The views of a scene show one set of named points, each view turned or mirrored, shifted and resized as a whole, with a little noise and some points left out.

Scene 1
View 1
J295: [ 20   0  10  13  -7  -4  -2 -10  -9   3  11   3  -2  -5   1  -2   6   6
   2 -13   0]
J538: [ 30  19  14  -1  -8  -3 -10  -6 -27 -10  22  -1   0  -6  -8  16   6  20
  10 -30 -12]
J481: [  8 -26   4  36  -9  -9   6 -17  17  31  -2  10  -7  -4  -5 -20  11 -14
  -4  10  12]
J944: [ 10 -19   6  30  -8  -7   4 -15   8  21   1   8  -5  -3  -2 -14  10  -9
  -4   5   8]
J71: [ 11 -22  11  36 -12 -15   0 -19   9  33   1   8  -9   1 -20  -8  12 -13
  -6   4   0]
J836: [ 14 -14   3  22  -5  -4   7 -11   6  14   3   5  -3  -7   7 -18  10  -2
  -1   2  13]
J91: [ 24  13   8  -1  -4   3  -1   4 -24 -26  15   1   6 -10  25   1   1  17
   1 -28  -2]
J870: [ 18   3  12  11  -6  -3   0   3 -18 -22  10   6   8  -7  23  -4  -2   5
 -10 -24  -2]
J409: [ 15 -10  19  28 -16 -17  -8 -16  -6  20   8   9  -5   5 -25   6   8  -8
  -5 -13 -13]
J829: [ 18  -1  25  25 -20 -19 -17 -18 -15  20  14   9  -4   7 -38  18   7  -4
  -3 -20 -24]
J392: [ 25  12   8  -1  -1   4  -1   4 -22 -28  15   1   8 -11  27  -5   2  17
   2 -24   2]
J98: [ 17   0  13  14  -7  -5  -2  -3 -15 -10  11   6   4  -4  12  -2   2   4
  -6 -19  -3]
J226: [ 18   3  20  17 -12 -11  -9  -5 -18  -5  11   8   5   2  -4   6   1  -1
  -9 -25 -16]
J189: [ 13 -14  12  30 -11 -13  -3 -16   2  22   5   7  -5   1 -15  -3   8  -8
  -5  -4  -5]
View 2
J409: [ -5  23  -9  13  12 -32 -24  19   2   9  -7  -5  19 -11   9   1 -18 -10
  -9  19  -5]
J98: [ -3  14  -8  -3  -5  -9  -1   6  -3  -1  -4   2  12  -3 -14 -11  -6  -2
  -1  -1  -8]
J870: [ -3  14 -11 -10 -10  -4  10   2  -3  -2  -3   3  10  -2 -23 -11   0   4
  -1  -8 -12]
J295: [  2  17 -10   1   1 -11  -5   9   0   1  -4  -6  15 -11  -3  -9 -18  -4
   2   6  -6]
J189: [ -3  19   2  14   6 -34 -23  16  -3  -1  -8   2  15  -7   3  -3 -13 -12
 -13  18  -2]
J91: [  5   9 -11 -15 -14  11  17  -1  -1  -3  -1  -3   9  -7 -21 -17  -9   5
  10 -12  -6]
J71: [ -3  21  11  21   9 -43 -31  17  -4  -4 -10   6  17  -6   8  -3 -14 -19
 -17  26   0]
J392: [  2   9 -10 -18 -19  15  23  -5  -3  -7   0   1   7  -4 -28 -20  -2   9
  10 -17 -10]
J836: [  1  11  18   9  -6 -29 -16   8  -7 -16  -9  14  12   2  -9 -15  -7 -16
 -11  13   3]
J944: [ -2  15  15  13   0 -38 -23  11  -7 -11 -11  12  13   1  -4  -8  -7 -18
 -17  20  -1]
J226: [ -5  21 -21  -1   5 -14  -5  11   2   9  -3  -7  16 -11  -6  -3  -9   0
  -2   1 -12]
J829: [ -1  26 -21  12  19 -25 -24  21   6  17  -3 -18  22 -22  17   2 -27  -6
  -2  17  -6]
J538: [ 10  15 -19  -6  -2  10   5   6   5   6   2 -18  16 -21   0 -16 -27   4
  14  -3  -4]
View 3
J71: [ -4 -24  -5 -10  16   5  -5 -25  40  21 -36  -4  23   1 -28   8  15 -13
 -10  34   0]
J91: [ -1 -13   3 -12  -9  -6 -24 -15 -11 -14   9   1  17 -14   6 -23 -15 -19
   2   2   7]
J829: [-10 -22  -4 -19  25   2  -7 -19  17  22 -42  -4   8   7 -19 -15  15 -30
 -13   5  34]
J409: [ -8 -20  -2 -12  19   2  -8 -23  24  19 -38  -4  15   6 -21  -7  11 -19
 -10  18  19]
J944: [ -2 -21  -4  -4   7   2  -9 -25  35  13 -22  -3  25  -5 -22  10   9 -10
  -6  36 -12]
J98: [ -3 -12   4  -9  -3  -2 -19 -21   3  -1  -8  -2  19  -6  -4 -14  -7 -13
  -3  14   7]
J836: [ -1 -21  -3  -5   3   1 -14 -22  30   6  -9  -1  27  -9 -17   9   3 -11
  -2  33 -15]
J295: [ -4 -20  -3 -14   7   0 -15 -16  10   5 -14  -1  16  -5  -8 -12   2 -23
  -3   9  13]
J481: [ -2 -23  -6  -2  10   3  -9 -27  44  17 -25  -4  29  -5 -27  16  11  -8
  -7  41 -18]
J392: [ -2 -13   3 -12 -11  -7 -26 -14 -11 -14  13   1  19 -15   6 -19 -16 -18
   4   6   2]
J189: [ -4 -21  -5 -11  16   3  -9 -22  29  16 -31  -2  18   2 -21   1  10 -15
  -9  26   5]
J538: [ -6 -21  -5 -22   7  -3 -20  -9  -6  -3  -3   1  12 -11  -1 -25   0 -33
   1  -9  25]
J226: [ -5 -11   5 -11   5   0 -15 -23   1   5 -24  -2  14   1  -7 -18  -4 -16
  -6  12  21]
J870: [  0  -9   9  -6  -9  -5 -21 -22  -5  -8  -3  -3  18  -6   3 -17 -16  -9
  -1  15   4]
View 4
J538: [ 37  12   7 -14  11  -1  22  16  -2 -12  -6   4   2   3 -25   4 -18  20
  -2   2   1]
J189: [ 10   0  13   6  25  33   4 -10   7   9   2  18  16   9  -8  -2   1 -20
  -2  17   4]
J392: [ 12  -1  -6  -2   4 -13  14  21 -29 -11  -8   6  -8  -9 -34  -2  -4  15
   2   2   5]
J829: [ 32  16  19  -8  16  40  15 -10  21  -7  -6  13  20  22 -10   2 -21 -10
 -10  20  -1]
J71: [ 12   0  20   8  33  45   4 -16  19  16  10  19  20  14  -2   1   3 -26
  -2  15   2]
J409: [ 18   7  15   0  20  35   7 -11  14   1  -4  15  18  17 -10   0 -10 -16
  -5  20   0]
J944: [ -4  -9   8  13  29  29  -1  -8  -2  18   7  18  11   2 -10  -2  12 -22
   3  14   5]
J295: [ 20   5   8  -2  15  14  11   5  -3  -3  -4  10   7   5 -19   1 -10   1
  -2  10   3]
J481: [ -7 -13  10  18  35  35  -5 -12   3  24  13  21  11   1  -5  -2  18 -29
   4  14   6]
J870: [  3  -1  -5   2   3   0   9  12 -26 -11 -14  10  -1  -2 -31  -3  -7   4
   0  11   6]

Which points are out of place in each view (at most two, in the order of its rows)? Write none if all are in place.
view 1: J295
view 2: J392
view 3: none
view 4: J71
